Points, in no order, along strands that fork and pass close to each other.
Two points are linked if the straight distance between their rows is under 73.8. Some points are linked to none.
Vizo: [-10  -8 -27  22 -23   7 -21   2  39  27   0  -2 -14 -34   2 -18 -21 -16
  19  18  17  32  -4   1 -30 -11  28 -11]
luraz: [ 11 -11  42  -9   1  19 -23 -40   0 -13   8  18  30  -3  45  -2 -20 -12
  -7  22  45  -9  -6  18  -6  18 -65  -4]
Vuzu: [  8  40 -30 -18  -1 -32  -7  13   3  21  19 -11 -13  22 -50 -16  23  25
  -8  -2 -12 -25  22  13 -29   4  45 -19]
maro: [ 18 -16  21 -28   2 -10 -22 -27  11 -19   3  17  14   1  40  -1  -2 -24
  -1  19  31 -12  11  18 -19  44 -64  -1]
Suku: [-15 -13  13   5  54   9 -29 -60 -32 -21  -1  29  41  17   0 -20 -11   1
   0   2 -28 -39   1 -20  22   4 -12   3]
girat: [ 11   2  26 -33   1 -27 -17 -37  14 -20   4  24  13  13  20  -1   6 -24
  -1  13  11 -10  10   5 -20  55 -47   9]
Medaz: [ -5   3 -12   3  38 -19 -26 -36 -15 -30  -4  18  34   7  -6 -23  12  -5
  -7   6   0 -26  22  -1  -5  26 -18   6]
Roful: [  2  -3  38  16 -35  65   7 -34  14  10   8  11  -5 -16  28  13 -22   0
  -2   2  36  27 -29  -4  29 -48 -16 -10]
zimif: [ 17  24 -12 -47   8  -3 -22  16   2   7  47 -29  -5  23 -41 -21 -10  42
  -5 -21 -18  -9  -1  10   7  -2  33 -31]
dozo: [-25 -28  -5  16  26 -26  -2 -21 -23 -55 -28   8  25  -8  23 -10  14 -23
  -2  16 -18  -9  26   9 -27  24 -17  37]
zam: [-24 -24  14  -9  19 -38   4 -22 -15 -60 -19  10  14   9  28 -12   7 -26
   4  18 -32  -1  16   2 -17  45 -20  41]
sodek: [-20 -34  31  36  19  27  -7 -41 -28 -40 -16  12  38 -13  42  -6 -11  -6
 -10  16  -1 -11  -8   1  14  -6 -40  36]
garo: [ 18  21 -18   4  -4   9 -13 -32  21  18  14  -1   2 -25  -7 -16  37 -24
 -16  29  60 -20  33  29 -41   0 -35 -22]
zisom: [ -7 -28  -1  35 -26   1  29  23   2   0 -41   3 -15 -27  34  30  20 -25
   6  11  14  21   7  -2 -14  -2 -19  19]
ligo: [-13 -21  -8  14  38 -14 -16 -25 -20 -47 -16   9  42  -8  16 -20  14 -18
  -9   8   5 -25  33  12 -17  19 -27  19]
zenov: [ -7  -6  -4 -25  20  57 -47 -10  30  30  42 -10  24  -1 -15 -28 -50  20
  27 -19 -13  18 -28 -20  39  -5  14  -8]
Lim: [-17   0 -14  25 -17   5   2  14  14  22  -4  -3 -15 -21   5  -1 -16  -6
  10   7  -3  22 -20  -4  -2 -23  28 -12]
repe: [ 19 -16 -26 -25   7 -30  15  70  -7  -3  18 -27 -34   7  20   4 -10  -5
   6 -22   9  18   5  36  13  26 -10 -34]
lun: [  5 -16  45  11  -4  42 -12 -46  -5  -4  13   8  30  -7  46   2 -29   3
  -7  22  52   1 -18  16   8  -9 -51  -5]
Zed: [  3   7   3 -41  15  32 -17   6  -2  11  44 -20  10   9 -22 -11 -39  33
   3 -23 -25  11 -26  -8  41 -21  28 -20]
zada: [  3   6 -33   1 -23  26 -25  13  53  47  14  -9 -12 -30 -23 -31 -11   0
  17   7  25  35  -1 -12 -21  -8  30  -6]
sume: [ -3  -9 -43   5  39  60 -35  12   9  31  15 -24  -2   1 -48 -23   4  22
  29  -8   5  -4  13 -10  15 -52  37  -6]
Rusig: [ -6  21  13  -6   2  -4  -7  -8   2  30  11   3   7  12 -38  -1  -3  27
   6  -6 -48 -17 -13 -23  -5 -18  54  -5]
sape: [ -3 -24 -25  39 -19 -11  21  26  10   6 -36   3 -11 -30  21  16  23 -29
   6  12  36  13  24   8 -30   2 -13   3]
tido: [  3  -1  34  16 -58  30  53  12  11  30  -5  15 -29 -17  49  46 -10 -30
  14   1  -6  36 -44 -21  26 -11 -19   9]
rof: [  6  12  25   6 -46  41  13 -19  14  17  -3   9 -17 -11  19  26 -15  -9
   2   2  25  28 -28 -15  24 -31 -15 -12]
Fogup: [  8  27 -28  -4 -14  11   3  26  10  19   5 -19 -30  -3 -29   1  16  21
  -2  -3  23  18   5   3   1 -36  25 -22]
petof: [ 11 -13  41   7 -41  -1  14 -12  22  16 -19  26  -7 -22  46  24  12 -34
   4  19  23  11  -6 -21 -24  19 -44  11]
fuvu: [  7   3  -4  -3 -10 -51  18  60  -3   2   4 -19 -28  18 -25   6  -4  16
 -17 -33 -36 -21  -1  32 -10  31  45  -9]
patu: [  8  28   5 -36  -2 -52   2   2   1   1  17   1   3  44 -27  -1  -7  16
  -2  -8 -26 -16   1   9 -10  48  21 -10]
zaz: [-10   9  16 -16  12  25 -20 -38 -10  -2  21   7  17   4   2  -7 -32  15
   3  -8 -22  -3 -30 -18  41 -22  -7 -16]
Daz: [ 13  11  37   2 -50  32  39  -3  12  18 -21  16 -21 -10  23  43   2 -12
  -2  -5  22  24 -24 -27  27 -22 -31   1]
lasi: [-14  -7  -3  14   7  32 -34 -35  12  15   7   5  12 -19  -2 -16 -17   3
  13   6  -2   4 -18 -15  -1 -30  10 -11]
mozi: [  9  17   0 -44   7 -48   1  -1  -4 -13   9   5   8  39 -11  -5  -4   0
   4  -4 -16  -7  12   7  -1  60  -8  -3]
Mos: [  5  -8  43  19 -26  57  -9 -44   9   8  13  11  10 -15  40   8 -24   0
  -3  18  51  14 -25   8  10 -31 -31 -11]
Foru: [ 12 -33  13  -7 -10  21  20   0 -16 -40 -19 -16   9 -10  35  21  17  -6
  -2  -6  44  13  20   7  13 -11 -49   8]
biner: [-21 -11   6  12  32 -40  17  14 -32 -33 -18   0  17  16  -2  -7   0   1
 -10   2 -63 -13   2   2   2  26  22  44]
nakip: [ 10 -13  39   7 -55  15  38  13  14  21  -2  16 -17 -18  64  47   0 -33
  18   4  -7  28 -36 -27  14   7 -39  12]
guk: [ 18  24 -48 -24   8 -26  -2  36  -9   1  13 -26 -28  15 -18 -12  19   7
  -4 -11  31   2  34  28  -6  16 -11 -32]
nam: [ 10  32   1 -37  -6 -33  -6   7   2   7  27  -8   0  34 -39  -7  -2  32
  -8 -13 -27 -17   1   9  -4  20  31 -22]
Rekar: [ 11  -1  -5 -40  19 -44  17  40 -16 -28  -2 -14  -7  27   3   0   4   4
  -6 -12 -11   3  19  11   2  44 -10   1]
Rozof: [  2   2   2   2   3 -48  23  48 -13  -7 -10 -12 -11  26 -27   9  10  16
 -21 -28 -43 -25   7  15  -9  31  39  16]
fus: [  2  20  30 -14  -2 -24 -14 -58  20 -10  -3  37  17  13   4  -1  13 -24
  -9  18   8 -19   7  -9 -24  43 -27  20]
Rup: [ -7 -10 -10  14   5  29 -41 -35  16   5  17  -2  14 -21   4 -18  -7   3
   7  11  28   4   0   4  -2 -26  -4 -21]
Vipu: [ -1  16 -25  38  -8 -15  34  46 -10  10 -36  -4 -22  -7 -23  19  30   0
 -13  -8  11   4  15   2 -13 -33  22  15]
lezas: [ 11   6 -44 -30   8 -32  -9  39  -2   3  13 -23 -27   9   0 -11  -4  -2
   9  -7  22  11  22  34  -8  26 -14 -44]
vamun: [-13 -37  24  30   2  28   9 -22 -25 -40 -19  -6  25 -14  46   7  -5 -13
  -6  10  23   4   1   8   7 -11 -45  33]
dotel: [ 26   1 -17 -38  -7 -25  14  70   0   9  29 -31 -45  13  -8  10 -17   9
  -1 -33   1  11  -8  32  12  17  13 -37]
Dat: [-14  21  31 -11  15  -2  -4 -48 -17   9   1  27  25  31 -23   7 -11  21
  -3 -10 -54 -30 -17 -38  24  -3  21   4]
rupen: [-11 -14  -7  26  29 -20  32  50 -36 -30 -29 -12  -5   2 -12   9  14   8
 -27 -15 -38 -11   2  11   7 -13  29  41]
fovom: [ -9  12  -1  11   6 -60  15  25  -5  -3 -13   6   6  30 -29   1   6  10
 -11  -6 -47 -24   9  11 -29  42  47  21]
dugog: [  1   6 -19 -11  10 -29   1  33  -8   1   8 -16  -7  10  -7 -10 -16  13
  -2  -9 -14   2  -4  23   4  16  21 -20]
Rukiz: [-19 -13  -7   0  28  22 -33 -27  -7  -3  15   1  22  -5   7 -20 -35   7
  12   3 -25  -3 -21  -9  28 -14   6 -16]
nosa: [  1   8 -20  33 -19   0  -5 -15  16  18 -21  11  -6 -31  -7  -4  14 -20
  -3  19  35   2   8   2 -31 -14   6 -12]
lov: [-14 -20 -33   0  50  52 -43 -11   1  23   5 -15  10  -1 -49 -26 -14  16
  37  -1  -6 -17   4 -14  11 -38  26  -5]
Tunut: [ 13  21 -17  11  -9   8 -15 -31  16  14   0   6  -8 -22 -17 -14  28 -13
 -11  24  43 -17  19   8 -28  -5 -18 -17]
taz: [ 19  25 -17  21 -33  -3  43  38   4  34 -31   2 -40  -9 -28  25  35   4
 -11  -3  27  17  11 -12  -9 -36  14  -3]
ziv: [ 18 -15  -2 -18 -14   1  15   9  -4 -32 -18  -8  -3  -5  14  23  39 -10
  -3  -3  41  11  37   1 -13  -3 -49   0]
bama: [ 14  -7  -7 -15 -18 -38  20  69  -2   5  20 -33 -42  15 -16  12 -18  12
 -14 -40 -28 -11 -12  35   1  29  40 -23]
sasu: [ -3  -9 -31  59 -20   1  14   8   9  16 -35   5 -14 -31   6   5  16 -25
   4  20  40  11  14   8 -26 -22   4  -6]
fosal: [ 13  33 -19   9 -27   1  24  32  12  34  -9  -7 -41  -5 -32  11  21  13
  -7  -1  26  16   1  -7  -9 -40  29 -15]
pero: [-14 -13   5 -16  31 -47  12   5 -28 -47 -10   3  12  21   8 -12   1  -6
  -2   4 -45  -3  11   4  -5  46   2  33]
Zifas: [  0  -2  42  20 -32   4  21 -21  12   6 -40  30  -3 -17  24  25  18 -28
  -9  12  11   2  -6 -26 -23  -1 -26  34]
pire: [-17  12   8  44 -19  -7  20  -8   1  18 -34  21  -6 -13  -3   5   7  -8
  -4  11 -16  -2 -15 -26 -10 -13  22  19]
dofas: [  4   3 -50   6   4  45 -41  10  47  46  28 -15   1 -23 -32 -42   2   7
  19   6  31  18   9 -15  -8 -17  24 -10]
Muvu: [ -4   4 -12  32   6 -16  42  58 -19  -8 -39  -8 -21  -5 -16  25  20   5
 -17 -14 -12   3   5   4  -1 -29  26  29]
gez: [ -5  25  24 -15  13 -16  -4 -48 -10  -9   0  31  26  32 -16  -4   1  12
  -8  -1 -29 -25  -2 -27  16  18   2  10]
tof: [-13  15  18  -2  18 -11 -14 -47  -9  26   5  20  20  32 -44   4  -3  22
  17   1 -61 -39  -7 -32  -7  -2  48   0]
felo: [-20 -28  25  28  38  17 -21 -53 -30 -29  -7  24  41   3  26 -13 -13  -4
  -6  10 -25 -31 -12 -14  17   2 -32  24]
mopa: [  4 -48  27   3 -12  31  27  -2 -22 -44 -15 -14  10 -16  58  28   6 -10
   2   2  31  20   8   7  22 -10 -50  22]
sazop: [-16   6   6  18 -25  14  17  17   9  26   5  -7 -17 -12   6   8 -33   1
   6   1 -22  25 -36  -3  12 -33  40   1]
sapa: [  6  -8 -28   8  -4  50 -44 -17  43  24  25 -10   3 -31  -8 -33   3  -1
  13  13  47  18   8   4 -14 -25   5 -18]
Sinil: [ -6  22  30 -16   6 -30  -6 -55   5 -20  -6  34  24  29  -2   0  11  -7
 -10   6 -18 -18  -3 -25 -13  39 -12  30]
rogo: [ -4  15  16 -33   0  30 -13 -15  -2  -4  37  -6  13   8  -2  -2 -41  18
   2 -16 -17  16 -35 -13  50 -19   2 -21]
gomut: [-14 -10  21  17 -21  -4  25   3   0  -8 -34  14  -6 -13  28  25  10 -22
   1   6  -9  13  -6 -14   0   3 -22  32]
tunu: [ 17 -27  37   0 -47   4  19   3  27  22   9  15 -12 -22  78  33   5 -33
  22  15  18  18 -29 -14  -2  21 -51  -2]
zetuk: [ -5   3  -1 -18  50  -6 -36 -66 -18 -20  15  25  40  23 -16 -27  -1   6
  -1   7 -12 -40   6  -9  11  20 -11 -11]
bom: [ 18  12  -2 -25 -17 -11  17   9   0 -14 -23   1 -10   0  -3  24  45  -6
  -6   0  24   7  31  -9  -9   1 -36  11]
tuv: [  9  22 -38  -8  -3  40 -11  18  15  23  24 -24 -20  -4 -35 -15  17  25
   5  -4  25  17   9  -4  11 -51  26 -18]
bozi: [-27 -20 -13  37  45 -22  12  29 -43 -21 -20  -4  13  -1  -1  -8  -3   4
  -8  -3 -50 -18  -8   7  15   2  24  35]
riz: [  9  -1  -4 -36  20  12 -18  33  -7   2  56 -37  -1  14 -36 -19 -33  36
  -7 -39 -31  -4 -16  16  27 -10  45 -27]
Nesag: [ -8 -25   1   3  -3  -7  13  15 -11 -17  -8  -9  -1  -5  38   7  -9 -17
  10   5  -4  16  -9  12  17  23 -34   2]
rasu: [  3  -8  -3 -32  29 -51  21  34 -29 -46  -6 -13   5  25  -6  -7   4   1
 -10 -10 -34  -5  22  11  -9  46   9  18]
masig: [  3   3 -43  22  23  50 -15  20   3  21  11 -17 -14 -10 -37 -10  20  21
  17  -6  18   7  18  -3  10 -68  39 -17]
Povi: [ 11  39 -42 -11   1 -30   1  31  -4  14   8 -18 -23  16 -39 -11  31  17
 -10  -7  14 -16  34  19 -22  -2  20 -19]
rifi: [ -7  17   4  -2  -7   6   2  18   6  20  12 -10  -8   4 -23   8 -21  24
  -3 -17 -33   0 -25  -3  10 -25  48  -6]

A fork is a point with three links, a tip a point with one. Leave the first point through the second and follow the links. Name the first fork or tip that comes.
masig / tuv: pero
zada / dofas: nam
felo / sodek: bom
gomut / zisom: garo
taz / fosal: lov
dotel / bama: fovom

A fork is a point with three links. Follow the links from the first point to the second and name the forks in between, in order.
bozi / dotel: pero > nam
mozi / zada: nam
patu / taz: pero
zaz / dozo: nam > pero

Follow the links from the first point to the second, and from the first to the third. Name the last point that the two ways share.
rupen / repe / riz: nam
zaz / repe / zam: nam
mozi / mopa / bozi: pero
fosal / dozo / nam: pero

Name the points in between on the shortest way along the links from the first point to the second, in order.
mozi / lezas: patu > nam > Vuzu > Povi > guk
Foru / zam: mopa > vamun > sodek > felo > Suku > zetuk > Medaz > ligo > dozo
Rozof / riz: fuvu > bama > dotel > repe > lezas > guk > Povi > Vuzu > nam > zimif
sazop / Rukiz: Lim > Vizo > zada > dofas > sapa > Rup > lasi
